Each row is a point on a landscape with many valleys, with its height.
From any point a ball rolls to the lowest of the 2 points nearest to it. It stops when none of these is lower. Distance is the straight distance between rows; heights are no part of it.
govup height 368: [-33   8  10 -24  16  13   6 -18  -5 -18   5  15  -1  -2 -26  12  13 -13
  -3 -22  -5   2   3  35   3  11   2  -9   1   7  14  18  10 -30  -8   9
 -19   2  -7   0  18  21 -23  19]
bigul height 163: [  9   6   3  27  -6 -25  18   9 -20  -3 -15 -23  28   7 -11  41 -25   9
  -4  21   3   4 -17   6  -1 -21 -20 -23  11   3 -25   3 -18  -6   6  14
  14 -18 -38   0  13 -22   8  11]
savop height 663: [-30  -4   5  -2  19   9 -10   5  -9  15   1  21 -17 -26  -5  28  26   3
  -8 -11 -18  -3  -8 -20  11  -4  -9  -2 -20  -4  26 -13 -13   5   7 -18
  -7   4 -24 -26  -2   2  31 -23]
Mopuz height 528: [-16  27  19  -8 -13  -4  10  10  13  -8  15  11  -8 -12  -4  -7  12  -5
   3 -12  -4  -6  -9  -9   6   7  10  25  -3  -7  -1 -27 -14  34  10  -6
  -7 -23 -11  -6  20   5  31  -5]
mopon height 469: [  6  25  -4 -20 -22   9  28   4  12 -11  -3  -8   7  44   4 -25 -23  -5
  12  16  22   3  23  23 -15  17  14  18  36 -33 -15   2  16  17   8  -3
  -9 -20  -8  29  24  13 -32  14]
Nepap height 277: [-18  21   2 -45   9  -5   5  -8  -3 -16   7  -1  -4 -18 -29  28  14  -5
  -4   2   1   3 -13   3  31   2 -17 -29   2  28 -16  22   4 -27 -13  13
 -12  11 -16   0 -33   5  -3  26]
gobot height 735: [ 14 -30  -9  13  17  24 -16  19  -4   8 -34 -14  -3  -8  13   4  -3  23
  -5   8  -7   6  -6  -7  -5   3  22 -13 -16   3  10   1 -17 -15 -16 -16
  -8  10   0 -14 -33  25  -1 -13]
Rik height 156: [ -9 -25   4 -38   0 -19 -13 -36  -1  32  18  33 -13   7 -19 -25  20 -15
   8 -16  -3  11  -5 -17  -6 -18 -25  -1  -3  -7  28  -9  31   7  12   1
  10  10  50 -33  -7 -15  -5 -24]
gofaz height 155: [ 15  -9 -15 -12 -17 -22  22   1  29  -6 -17 -18 -31  -6   8  14 -32  21
  -3  17   7   5  -6 -10 -10  13  -1 -14  22   8 -25 -14 -25  10  -9  24
   2  15 -16  -8 -23   6   8  28]
Fitur height 676: [ 30  22   2  -3 -27 -11   3  16   1 -31  22 -27   5  -5  -8 -15  -9  15
   7  -8 -16  -3  -6  20  -2  25   1  -8 -17  20 -14  22   6  -9 -23  21
   2  14   3   3 -10  -2 -19  10]
Gifef height 640: [ 11 -25  -3 -23 -16   5   6  -2  20   8 -13 -13 -34   9   0 -10 -20   9
  -1 -13 -19   5  -8  -3 -11  17  17   2  -8 -12   0 -28 -22   6 -29   1
 -11   5  15 -15 -26  29  13  -3]
vazub height 172: [ -9   7  -4  15  12 -15  12  -3   0 -13 -24 -13  17   9  -3  24 -26   2
  -4  27  22   7   3   4  -5 -20  -3 -20  27  14 -22   4  -4 -10  16   9
  12 -20 -27  19   9  -5   7  28]
pital height 507: [ 16  18   6  18 -21 -20  -7  10  10 -15   5  -7 -18 -11  17 -17 -13  -1
   8 -14  -1 -20   9  -6  -7  10  12  20 -13   3 -12  -4  -3  24  16  15
  17  -6  -3  16  17  -6  31  -9]
fabuv height 68: [-41   9   1   0  21  23  12  -4  -5 -22 -19   5  11  11  -4  -1  13  -7
   1   9  21   0  23  27  -4 -13  11   5  17  -4  -8  20  29 -11  19 -16
  -9 -17 -14  26  21  13 -31  22]
tikop height 145: [-15  20  -4   1  12 -19  11  -6   6 -30 -26 -27  15   9 -14  17 -18   0
   7  25  28   4  16   3   2 -24  -6 -17  26  14 -39  25  11 -11  26   3
   3 -21 -22  47  10   7  -8  40]
gapok height 642: [ 51 -16  -9  20 -33 -14  10  17   0   4  21 -24  -6  -5   7  10 -10  11
   6  15 -23   2  -6 -11  -3  10 -21  -6 -19 -15 -14 -10 -12  24 -11  17
  11  23  -1 -21 -19 -28   5   4]
fizu height 588: [-13  32  16 -21 -19 -23  30  -4 -11   5  16   6  13  11 -29  14   2 -18
   2 -16 -10   9 -14  27   5   1 -23   9  23  -3   4  -9  -4   9  -7  17
 -12  -9 -14 -14  22 -13   4  28]
besuf height 498: [ -6  24   2 -20 -17  12  28   2  -1 -14  -8  -9   7  29 -10  -2 -23  -8
   8  -3   8  -4  12  41 -20  21  20   6  30 -31   4   1  -1   9   3  14
 -15 -19 -27  13  31  19 -29  16]
nuvos height 165: [  9   9   4  19   3  -1 -13  15  -1  -8   4   5  21  -3  15  -5  16  -3
   4  31  14   2   7 -13  13 -15  -3   0   0  12 -15   8  25   9  28 -20
  10 -13  -3  14   6 -17   5  -2]
perup height 485: [  1  -7   9 -10  -2 -11  -4 -19 -15  19  13  19   3   0 -12  17   0 -10
  -2 -15 -18  10 -21  10  -1  10 -29 -12 -11  -1  23   6   1 -24 -20  16
  -3  26  16 -30  -1 -18 -17   4]
Neme height 664: [  3 -21  -8  -9  -7  10   2  -4  20  22 -23   0 -31  10  12 -16 -20  -1
  -9  -9   6   1   2 -16 -18   3  19  15   5 -18   1 -38 -24  10  -7 -12
   0 -11  11   3 -16  26  19  -7]
ravu height 493: [ -7  24  13 -16 -19  14   9  15  -6  -2  29  11   3 -14 -13   4  29   0
  -5  -6 -20  -6 -23 -10  27   9   3  13 -10   3  10 -13 -22  29  -7  -5
 -14 -13 -16 -12   6  11  26 -11]
ponak height 290: [ 18  -2  -2  -1  -9   9 -24  22   7  -1  35   7   6 -12  18 -21  24  -5
  18   5  -2   1   4 -26  11 -10  -5  17 -23 -14  -3   0  20  23   7 -22
   4 -12  31  -2   0 -28  16 -33]
Deni height 774: [  9   9  -2  14 -18  21  19  28  15  22 -14  -8  27  28   8  -7   2   8
  -6  36  12   0   1 -22   8  -7  20   9  18 -25 -27 -41 -18  35   9 -47
   2 -25  -2  10 -10  12  13  -2]
fimu height 228: [ 29   1 -13  10 -19  10  19   9  16  -4 -12 -24  -5  23  20 -30 -38   3
   1  -6  12  -3   7  15 -27  21  27  17  15 -15 -20 -10 -19  10  -7   4
   5   1   9  22   6  22  -5  10]
sotig height 219: [-15  19   7  -4  16   2   6  11 -12 -15  -4  -6  23  -6 -16  28  13  -1
  -2  31   9   2 -12   0  21 -24  -9 -34   8  26 -28  15   9  -4  13 -11
   0 -10 -34  11 -19  -4   4  16]
Sep height 207: [  4 -35  -7  -9  14  -9 -20 -45   5  36  -4  25 -12   8  -3 -14   5 -11
  -7  -1  12   5  -4 -20 -14 -22 -17  -3  10  -2  31  -3  24  -9  17  -7
  23  14  38 -14  -4 -12  -1 -25]
Fope height 191: [-20  17  11 -14  21  21 -15   1 -18 -40  19  -2  11 -19 -25  -8  34  -1
  -3 -22 -13 -17   3  31  20   9  19  -4 -25  30  -4  44  17 -34 -11   8
 -15  -3  -2  19  13  28 -16  -6]
Lopu height 269: [-13  15  12 -31  22 -14 -27  -4   0 -27  26  18 -26 -36 -16  -1  29  -3
  10 -18 -15  -8   3  -8  24   6  -1   4 -26  31  10  26  29  -9  -2   8
  -6  16   0  -5   0  19  14 -18]
vimom height 246: [  6 -36  -7  24  21  -5 -22 -30 -10  51 -11  28   8   4  10  10  -6 -15
 -19  -1  11   2  -2 -22 -22 -18 -24   2   9 -21  24 -13   5  -6  14   0
  27  13  17  -6   3 -30  -1 -18]
bes height 626: [-22   3  -5  24  19   5  -2  19  -2   8 -16   5   4 -23   7  44   7  15
 -22   9  -2  -7  -9 -16   9 -23   4 -17 -11   3   0 -17 -31  13  20 -10
  -5 -13 -49 -16  -4  -2  31 -13]
Rodet height 194: [  0   4  -9  -8 -10 -28  22 -12   9 -20 -16 -14  -8   2 -11  21 -33   8
  -1   6   6  13  -7  11 -14   1 -14 -25  21  12 -19   4 -10 -13  -9  34
  -1   9 -17  -5  -7  -5  -7  42]
nekog height 364: [ -8  -7   5   2  23  -6 -21  -5  15 -13 -24   4 -39 -26  14 -10   2   8
   1 -13  12  -9  16  -9  -1   7  27  10 -12  22   4  10  -2  -1  11   0
   0   4  -8  12   0  22  20 -10]
rapof height 241: [ -4  14  16   9  15  -3 -21   0 -14 -33  15  -4  16 -16 -14  -1  12  -3
   1 -17 -18 -15  -1  32   4   3  10 -13 -27  34  -1  41  20 -35  -5  16
   0  -1  -1  16  16  -3  -9  -6]
riza height 28: [-16  17  -3 -15   3  31  21   5  -6 -21 -11  -9  24  21  -9   4   8  -9
   2  25  12   6  13  30  -4  -2  13 -13  23  -7 -13  23  21  -8   6 -17
 -22 -12 -19  16   3  17 -42  28]
mup height 751: [-14   5 -10  -5   8   3  20 -19  15  17 -19  14   2  26   4  -7 -12  -1
  -7  16  36   7  21  -6 -10  -9   0  12  42 -17  -4 -25   7   3  21 -17
  -2 -13   2  12  11   4 -13  25]
Dini height 750: [  8 -18  -4  13   9  32  -9  19   1   8 -29 -10   1   4  18 -15  11  11
  -7  18   7   5   6  -8  -1  -6  29   4  -4  -3   5 -13  -8  -1  -1 -41
  -2  -8   8  11 -19  18  -3 -11]
nof height 610: [ -8  34  11 -26 -17 -21  36  -1 -22   8  14  -2  14  -1 -46  26   5 -14
  -5 -10 -16  12 -23  27  24   0 -34 -12  26   9 -14   1  -7   0 -19  28
 -16   6 -19 -13  -9 -27  13  24]
zin height 686: [ 33  -7 -14  19  -7   9  -8   6  13  32 -21   2 -19   3  28 -18 -20  -5
  -6  -3  13 -10   9 -20 -15  -8  22  23   3 -21  -6 -32 -11  14   7  -6
  25  -8  19  22  -8   8  22 -11]
bur height 560: [ -9  32  15 -19 -19 -34  15   3   8  -7  15   3  -9 -11 -16   4   2  -1
   7 -13  -7   1  -9  -1  10   2 -17  17   8   6  -9 -17  -5  31   8  18
   3 -12 -17  -9  16 -12  22  19]
guze height 653: [ 12  37   9  -9 -31 -29  10   4  -2 -35  25 -28   8   6 -35   1 -12  -2
   8 -11 -14  -3  -3  28  -3   9 -14  -9  -2  18 -24  26   4 -13 -12  37
  -2   0  -7   9   4  -6  -9  24]
Sasa height 190: [ 34   3   1  37 -12 -25  -3  19 -21   0   1 -15  28   7   2  29 -15   3
   7  32  -3   0 -10   5   1  -9 -30 -12  -1   3 -16  16   1   4   5  14
  23   4 -16  -5   2 -47  -2   4]
nebe height 273: [ -6 -23   0  39  17 -13 -13 -10 -17  54 -18  27  23   5   6  25  -5 -14
 -15   8   4  -1   1 -19 -20  -8 -35  12  13 -30  21 -32 -12   5   4   9
  27   8  -2 -17  15 -42   7 -15]
lota height 574: [  7  13  11  10 -13  -7 -22  12  -6 -14  36   8   8 -22   7  -6  11  -8
  13 -28 -23 -11 -11   1   4   7  -8  10 -30  -4  16  17   2  11  -7  15
   1   0  17  -7  27 -28  11 -23]
Gom height 323: [  8  -3  -6  39  11 -12 -13   8  -3  20 -11  14  13  -8  16  21   0   1
  -9  22   3  -7   9 -20  -1 -14 -16  17   0 -13  -4 -19  -1  10  27  -4
  20  -2 -12  -3   9 -35  26  -7]
Dani height 407: [  5 -41   3  24   1  12 -18 -19 -17  33   1   4  10   8   0  -2 -12 -21
   3 -24 -18   2 -10   7 -25  11 -12  -4 -27 -24  48  -8 -16  -8 -38  26
   9  20  28 -22   2 -10 -22 -28]
zipet height 414: [-50   7  11   0  29  35   6  -9 -22 -17   3  19   6  -6 -16   5  33  -7
 -10 -18  -8   0  -1  38   3  -5  13   4 -12   3  19  26  17 -28  -1 -13
 -10  -4 -12   2  25  16 -19  -3]
sab height 709: [ 16   4   1  24 -27   1   2  10   6  21  -4   6  -1   4  16 -15 -15 -11
   1  -9  -2  -9   4 -23 -10   3   6  27  -4 -36   1 -41 -21  32   4   2
  11 -21  10   5  10 -11  29 -10]
Mog height 231: [  4   2  11  27  16  -5 -22   4 -19 -24  -3  -7  19  -6   4   0  -1   3
   3   3  -3  -5  -1  23  -8  -6   1 -14 -12  31  -5  33  17 -26   9   2
  13   1  -1  18  13 -18 -11   1]
lel height 267: [ 19  -4  -1  29   1  10   2   8   1   1 -23 -13  -7   0  26 -25 -29  -1
  -7 -17  11 -11   6  15 -28  13  35  12  -4  -4   2  -1 -27  -4  -2  12
   8   1   6  24   8  16   4  -3]
molo height 240: [ 12 -11  -7  -1  -8 -16  15 -21   4  -7  -3  -3  -4  16  -2  -5 -40  -3
  -2 -10   3  12  -5  24 -29  14  -2 -13   8  13   1   6 -10 -23 -15  29
   0  27   9  -4   4  -7 -29  26]
dola height 688: [-31  -1   0 -13  21  22  -5  11  -2   1  -7  10 -19 -36 -11  32  24  15
 -18 -15 -17  -4 -14  -9  25   5  16 -16 -15   7  23  -5 -27 -15 -11  -8
 -22   6 -31 -23 -18  35  25 -19]
duda height 245: [ -1  29   2 -24   7 -11   2   4  -8 -26   9  -8   9 -13 -27  23  12  -4
   9  17  -2   3  -4  -1  28 -15 -22 -21  -3  37 -34  29  18  -4   9   8
   0   6 -24  13 -24 -13   2  18]
tupov height 606: [  8  -7   2  35 -22  -6  17  14 -12  31  -6   0  22  13  -2  19 -12  -8
  -2   3  -9   0 -13  -6 -10  13 -19  13   2 -47  15 -51 -43  28 -16  12
  14 -12  -3 -23   5 -18  11   6]
pedif height 523: [ -1  11  -3  14 -11  16  27  11 -14 -19 -11 -20  21  28  -3   6 -25  -5
  -6  -2  -1   1   1  49 -21   8  28  -6  19 -22   1   7 -14  -7  -5   9
 -14 -27 -34  11  32  17 -21  14]
koluz height 581: [-22   2   4  12 -11  -9  13   4 -14  40   4  24  21  11  -5   5  12 -10
   0 -17 -11  -2  -7 -15  -9   2 -25  23   3 -45  28 -52 -24  25  -5  -1
   3 -18   7 -16  27 -17  14  -7]
kezur height 497: [-12 -26 -12 -12  19   8  -3  -5  19  21 -33   3 -25  -2  14   3  -1  11
 -13  21  19  14   8 -28  -1 -19   7 -11  20  -5   7 -21  -2  -5   5 -22
   1   2   3  -1 -35  21  10  -6]
dum height 195: [  4 -15  -3   9   5  -6   1 -23  -5   9  -5   9   4  13   7 -11 -19 -11
  -6  -2  11  10  -5  10 -19   2  -7  -3  14   8  11   3   5 -15   8   7
   9  14  14   1  12 -13 -15   9]
dobez height 714: [-15 -21   4  -7  27  20  -8   7  -2  -1 -20  -1 -13 -21  -3   3  11  17
 -10 -16 -12   1 -12   7   4  15  23 -14 -13  10  22   5 -11 -35 -21 -15
 -23   7  -3 -24 -12  42  -2  -9]
baf height 571: [  1  -8  10 -34 -22   0  -2  -5   5   2  29   7 -37 -19 -20  -2   3   1
   6 -35 -34  -3 -19  -3  12  22   1  14 -22  -7  25 -19 -14   9 -29  15
 -13  12  18 -27   0  18  13 -14]
gebal height 474: [ 14  25   3  10 -15 -28 -18   5  14 -39  15 -20 -16 -15   9 -20 -17  16
  13 -14  -4 -14  19   9 -10  11  11   8 -13  27 -17  27   6   9   3  24
  21   6  -7  24   5 -10  13  -1]
Pena height 332: [ 16 -11   1  -9 -16  -4 -20   0  16   8  34  12  -8   4  20 -43   7 -11
  19 -17  13  -7  12 -19  -6 -13   3  20  -3  -9  -1  -2  27  16  10 -15
  11 -15  48  12  -1 -23  17 -32]
zolud height 403: [ -4  -7   4  -3  18   7 -19 -16   9 -13  -5  -2 -29  -1  13 -40   3   5
   6 -17  14  -5  19  -2  -5   6  24  11  -5  14   8  18  13  -7   5  -4
  -1   8  23  16   1  19  -9 -10]
kisub height 555: [-25 -14  -2 -18   2  -6  21  -1 -14  60   2  34  16  17  -7   4  24  -8
  -9  -8 -12   9  -2 -29   1 -16 -37  11   6 -35  30 -60 -13  23  -5 -26
  -2  -6  15 -24  -8 -22  11 -10]
tipil height 524: [ -3 -10   4 -24  -9   2  -4  -4  -9  17  22  14 -16 -21 -21  26  15   1
  -4 -18 -31   4 -24   1  20  17 -18  -3 -20   0  28  -1  -7 -11 -24  11
  -7  28  -2 -38 -14  -3   8 -14]
bezek height 589: [ -3   1  -5  -2   3   1  10  11   6 -22 -14 -17  -1 -16  -6  33  -8  20
  -8   6  -7  -2 -14   9   6   8   8 -34  -2  25 -16   7 -19  -9 -10  15
  -9  -5 -30  -5 -22  16   6  14]
bisaf height 149: [-12  -2  -5   0  20  -9  -2 -20  11 -10 -16  11  -8   9   8  -8 -11  -4
  -1   7  27   6  17   1  -2  -9   0  -8  17  20  -5  14  10 -14  14  -2
   5   3   1  20   8   3 -13  25]
nunof height 662: [ 42 -12  -3  11 -17 -20  -4  13   6 -14  10 -15 -15 -15  11   0  -8  19
   9   5 -17  -1  -5  -2  -1  17  -1   1 -20  13 -12  10  -2   3  -7  18
   5  25  -1  -9 -20 -12  -4   2]
Bige height 437: [  6   9 -13 -22 -11   6   7 -22   7  -9   0 -13  -2  32   7 -36 -14  -8
  12   4  22   3  24  19  -9  13   2   5  25  -3 -17  16  19  -2   6  -1
  -9   6  16  25   7   8 -38  17]
Tib height 78: [-21  16  -5 -19  12  33  13   3   3 -30  -4 -15   6   9 -13   0  14   2
   3   2   0  -7  11  27   7  19  29  -4   1   1  -9  20  -2  -1  -3 -10
 -29 -12 -17  14   6  42 -27  18]
fam height 371: [ 24 -19  -5 -19 -14   1 -10 -13  15   4  16  -7 -11  20  17 -49  -1  -5
  16  -5   9  -2   9  -7  -6 -10   2  11   5  -2  -4   4  22   7  -5 -10
   9  -1  53   8 -18  -2 -10 -22]
kigi height 79: [-21 -18   8 -25   5  -2 -11 -39  -1   4  17  19 -18   6 -10 -38  11 -13
   9 -28   5   2   2  -3  -7  -4   4   2  -6  -1  26   5  23  -5   1  -4
  -1   6  45 -15  12   7 -14 -21]
nilup height 630: [  5  39  16 -19 -27 -27  19  -2 -15 -15  31 -11  11 -11 -47  14   3 -10
  -2 -14 -25   5 -18  26  17   1 -33  -6   5  19 -21  19   5 -10 -15  39
 -10  11  -4   0   2 -25   9  16]
lapum height 406: [ 20 -11  -5  12   8   9 -15  20 -18  -1  13  -2  10 -11   7  11  18   7
   6  21 -15   6  -7  -8  19   0  -6 -13 -27  13   1  13  12  -4   5 -19
   2  12   0 -15 -17 -14  -1 -17]
gabos height 443: [ 10 -47  -6  -2  -9  -7 -12 -28 -10  34   5   6  -9   1 -10  10 -12  -7
   5 -20 -27   8 -13  -4 -13   2 -24 -12 -21 -16  36 -10  -1  -8 -27  21
   2  28  31 -39 -16  -8 -18 -20]
seb height 378: [ 15 -34 -16  23  19   1 -31   5  -9  25   4  -3  -2  -3  14  20  14   1
   1  16 -18  10   8 -33  15 -17 -26  -3 -23   1   2   6  17  -7  11 -18
   7  25   4 -28 -24 -25   8 -23]
Lefil height 109: [-18  12  -4  -5  14   6   8 -14  14 -18 -20  -9   5  15  10  -5  -2  -1
  -2  25  33  -4  26   1   5 -14   6   2  24   8 -21  29  24  -5  25 -14
  -3 -14  -1  41  10  15 -24  33]
rimaz height 541: [  7  24  12  13 -21 -10  -5  14   3 -28  34  -1   5 -17   9 -22   2  -7
  17 -25 -10 -14  -6   4  -4   6   9  17 -18  -1  -1  11   2  23   6   9
  -1 -19   5   9  30 -15  22 -11]
vuzas height 607: [ -5   1  -3   3  -6   6  14  16   0   0  -3  -5  -5 -18  -5  37  -3  20
 -11  10 -13  -3 -24  -4  16   0   2 -22  -1   6  -4 -14 -31   6  -1   5
 -12  -2 -36 -19 -19   1  16   8]
biler height 218: [ 33  13  -2  47 -14  -4 -15  30 -23  -3  19  -9  52  12  16   8  11   0
   7  34   4   1  -6  -8   7  -6 -19  -1  -8 -11  -5  20  11  11   9  -5
  13 -14   4  -2   8 -42  -7 -16]
Nel height 611: [ 10  -6   6   5 -11 -17 -31 -10  -7   8  40  11   6 -21  -3   2   8 -12
  14 -37 -23  -5 -13   7  -6   7 -20   0 -36   0  25  29  16 -12 -22  38
  -2  30  25 -17  20 -35 -10 -26]
setiv height 613: [  8 -12   5 -30 -14 -10  10  -7  16  -6   5  -6 -31  -4  -8   0 -11  10
   2 -18 -14   7 -11  -3   2  29  -1  -1 -11   3   2 -16 -12  -1 -24  15
  -7  14   7 -24 -15  16  -2   9]
gevu height 154: [  0 -16   7 -15  14  -5 -29 -15  -3  -7  25  13 -13 -13  -5 -31  16  -1
  18 -22  -3   1   3  -2   8   1   6  -1 -19  17  22  27  37 -18  -7   0
  -5  15  39 -14   0   3 -13 -31]
vig height 439: [ 24  15  -2  -4 -18 -26 -12 -12  22 -14  19 -13 -23   2  19 -39 -18   5
  16 -11  15  -5  20  -5 -14   7  -2  14   9  17 -11  15  15  11  10  19
  25  17  26  26  -4 -14  -2   3]
rogas height 128: [-11  34   5 -27  -1  32   6   6  -2 -40  17 -21  12   2 -27  -1  20   1
   2  -9 -10 -19   3  33  24  17  21   3  -5  17 -16  36   6 -13  -4   9
 -30 -10 -18  29   6  38 -20  16]
bugav height 319: [-25   4  16  -6  21  -4 -24  -7   2 -27   4  14 -23 -31  -5   0  18   1
   0 -24  -8 -11   5   7   6   5  15   2 -22  20  15  19   7  -9   6   2
  -3   1  -5   1  15  14  11  -9]
nideb height 320: [-47  17   3 -53  18  11   8 -19   3 -18   5  10 -12 -12 -29  15  24  -9
  -7 -10  -1  -1   0   3  28   6   1 -11   4  17   3  24  14 -29 -12   0
 -32   9  -9   3  -7  30 -12  26]
veku height 214: [-13   0   7 -35  14  -7 -29 -18  -5  -8  29  26 -28 -24 -16 -13  30  -1
  18 -13  -7   4  -1 -18  25  -4 -17   2 -20  18  19  23  42 -11  -6  -6
 -11  25  29 -22  -6  12   2 -26]
ros height 536: [-17 -24  -3 -33   0  -4  17 -12   5  41  -9  25  -2  17  -2  -2   8  -2
  -4   5  -1  13   0 -27  -2 -19 -22   0  15 -21  20 -45  -8  10   1 -31
  -1  -4  10 -20 -19  -7   5  -5]
puput height 568: [ 11   1  -6  10   4   6  14   8   0 -24 -21 -24  15   7   6   9 -22  10
  -8  15   0   4  -7  23  -7   7  20 -24   8  19 -14  10 -17 -19 -12   3
  -8  -1 -16   7  -7  16 -14  24]
Bipe height 189: [ 21  -9 -13  -5 -10  -6  16   0  26  -9 -21 -24 -27   5  15 -11 -35  18
  -1   1  13   1   1  -1 -14  26  21   3  15   9 -21  -7 -22   6 -11  14
   3  11  -1  13 -14  19  -4  20]
Sileg height 249: [ 22   4  -3  29 -13  -4 -19  29 -11  15  30  12  38  -8  14  -4  23  -8
  19  11   3  -4  -1 -23  11  -9 -29  15 -10 -18  -5   9  21  20  11  -9
   8  -9  20  -1  19 -57  11 -20]
Kibo height 482: [-24 -17 -14 -14  24  29   2   1  27  12 -39 -11 -16   7  25  -3   3  18
 -15  27  24  14  12 -24   4 -16  19 -15  28   1  -9 -12  -9 -10  -6 -32
 -10  -4   8   8 -27  42  -9   6]
tenas height 765: [ -3  10 -12  11   3  -4  33   0   4   9 -24   4  26  38   9   5 -29  -3
 -11  29  36  15  23   7  -7 -14  17  15  55 -31 -19 -13   4  -3  16 -13
   9 -25 -19  21  24  -3 -11  26]
degi height 197: [ -7  20   6  13   8   1  10  25  -8  -7   4   2  27   0   1  20  13  12
  -1  40  17  -2  -7 -13  23 -20   2 -15   2  16 -26   0   7  17  23 -32
  -1 -20 -34   8 -15   3   4   8]
pev height 622: [ 30 -17  -5  25 -26 -14  22  13  -7  24   0  -8   8   8   3  28 -18   5
   0  19 -10   2 -10  -9  -7  12 -29   2  -2 -34   2 -33 -33  26 -11  20
  12   7 -10 -24  -8 -30  10  13]
vopek height 457: [  9  19   5 -11 -16  17  -2  20  -4 -21  31  -3  -3 -19 -10  13  24  11
  -1   3 -24  -7 -24  -2  37  13   4   1 -18  27 -12   5  -8  19 -11  -1
 -17   0 -24  -8 -16  15  18 -16]
sel height 547: [  6  10  -8  30   3   9  19  16  -1 -22 -23 -23  22  15  10  -3 -25   4
  -6  14  17  -7   9  24 -16   4  30   0  14  -3 -14   5 -14  -2   6  -5
  -6 -19 -20  29  19  24  -6  16]
ral height 515: [-29 -24  -7 -22  20   0   2  -6  16  32 -18  23 -18 -11   3  15   4   4
  -8   9   3  17  -2 -39   0 -19 -20 -16  16  -9  15 -29  -4  -2  11 -24
  -1  12 -14 -24 -28   2  13  -9]
subik height 436: [-14 -17  -2 -10  34  17 -17 -19  14  -2 -31  -4 -29   1  17 -20  10  15
   3   1  30  -2  22 -10   3  -8  23   2  11  11   7  20  16 -19   4 -27
  -5   4  20  19 -16  35 -14  -2]
Nit height 348: [  3 -16   0  17  10  -8 -25  -1  -2  23  -2  19  -7  -6  15   5  13  -6
  -3   6  -8  -3   7 -28   1 -12 -20  19 -13  -7   8 -12  12   7  25 -12
  12   4   6  -7  -1 -26  20 -21]
kefo height 198: [ -1  13   7  24   2  -2  -7  11 -12 -23  10   3  24   7  10 -14  15  -9
   5  10   5  -3   3  18   4  -5   2   0  -5   9  -7  22  26  -6  14  -8
   7 -16   3  17  22 -11 -10   4]
Tur height 361: [ 11 -38  -4  26  -7  23  -8 -18 -16  33  -7  -6   7  15  13 -29 -23 -18
  -6 -35 -11  -3  -3  13 -33   5  12   9 -20 -32  33 -10 -23  -8 -35  14
   7   6  41  -4   4  15 -15 -25]
nebo height 405: [ 22  -1 -10 -17 -13  -7  -1 -29  11  -4  20 -10  -7  26   9 -46  -9  -7
  15 -12  20   5  11   3 -15   9   0   2  11  11  -6  14  20  -1   2   5
   9  15  40  16  -3  -4 -30   3]
zazo height 763: [  0   6  -2   0  -2  29  11  16  13   5 -13  -8   9  21  15 -11  15   3
  -5  33  15   6   9 -11   3  -5  22   6   9  -7 -18 -26   6  15  11 -44
  -4 -15   6  13  -8  19  -1   3]
fabiv height 310: [  9 -25  -1   8   5  23  -2 -10  -5  10 -19  -8 -12   9  17 -40 -19  -6
  -3 -31   0  -3   8  18 -28   6  36  10  -9 -12  15  -2 -14 -13 -15   5
  -2   5  26   7  10  21 -11 -18]
rurof height 733: [ -1   6   4   4  -6  -4  16   1  10  18 -11  14   5  13   8 -12  -9   0
  -3  12  17   3  10 -19  -4  -3   3  22  22 -14  -6 -40  -5  15  17 -14
   5 -15   1  10  18  -6  14   9]
Zazas height 643: [-32  -3   1  29  31   5 -16   9  -8  24 -12  24  -2 -29   9  42  34   3
 -20   7 -10 -10  -1 -28   7 -19  -8  -2 -20  -6  17 -10 -22  10  24 -23
   8  -1 -36 -23   3  -9  34 -24]
luk height 462: [-15 -16 -20   5  32  43   5  -1  14   7 -43  -3 -11  10  23 -20   2  11
 -14  14  36   7  21   4 -12 -17  39   6  23  -8  -7   1   1 -19   2 -35
  -5  -4   9  22  -6  36 -26   5]
Gozuz height 430: [ 23  12  -1   0  -7   9  -5  28 -12 -18  25 -12  15 -12  -2  16  20  12
   2  25 -17  -5 -17  -2  32   0  -1 -19 -21  31 -19  17   2   6  -4  -7
  -6   5 -22  -8 -30  -1   0  -8]
Ruful height 299: [ 11 -12  -9  50   6 -24 -14  -3  -4  37 -11  11  11   1  11  22 -16  -9
  -7   3   0 -12  11 -25  -9  -8 -20  25   1 -32   9 -30 -17  21  13  20
  30   0  -6  -8  20 -40  26 -11]

Where does a ball stop that starts at each point below?
nunof | kigi
govup | nuvos
sab | gofaz
guze | kigi
luk | kigi
Nel | gofaz
vopek | kigi
bezek | bigul
Dini | bigul
tipil | gofaz
rimaz | bigul
Bige | bigul

Call two points neighbours if one is among the 2 nearest of the other. Go from one point of each pair to the other, from neighbour to neighbour, staying as low as possible. Name the highest point that can't be avoided.
gofaz / bigul | molo
nuvos / bigul | rapof
bigul / riza | vazub
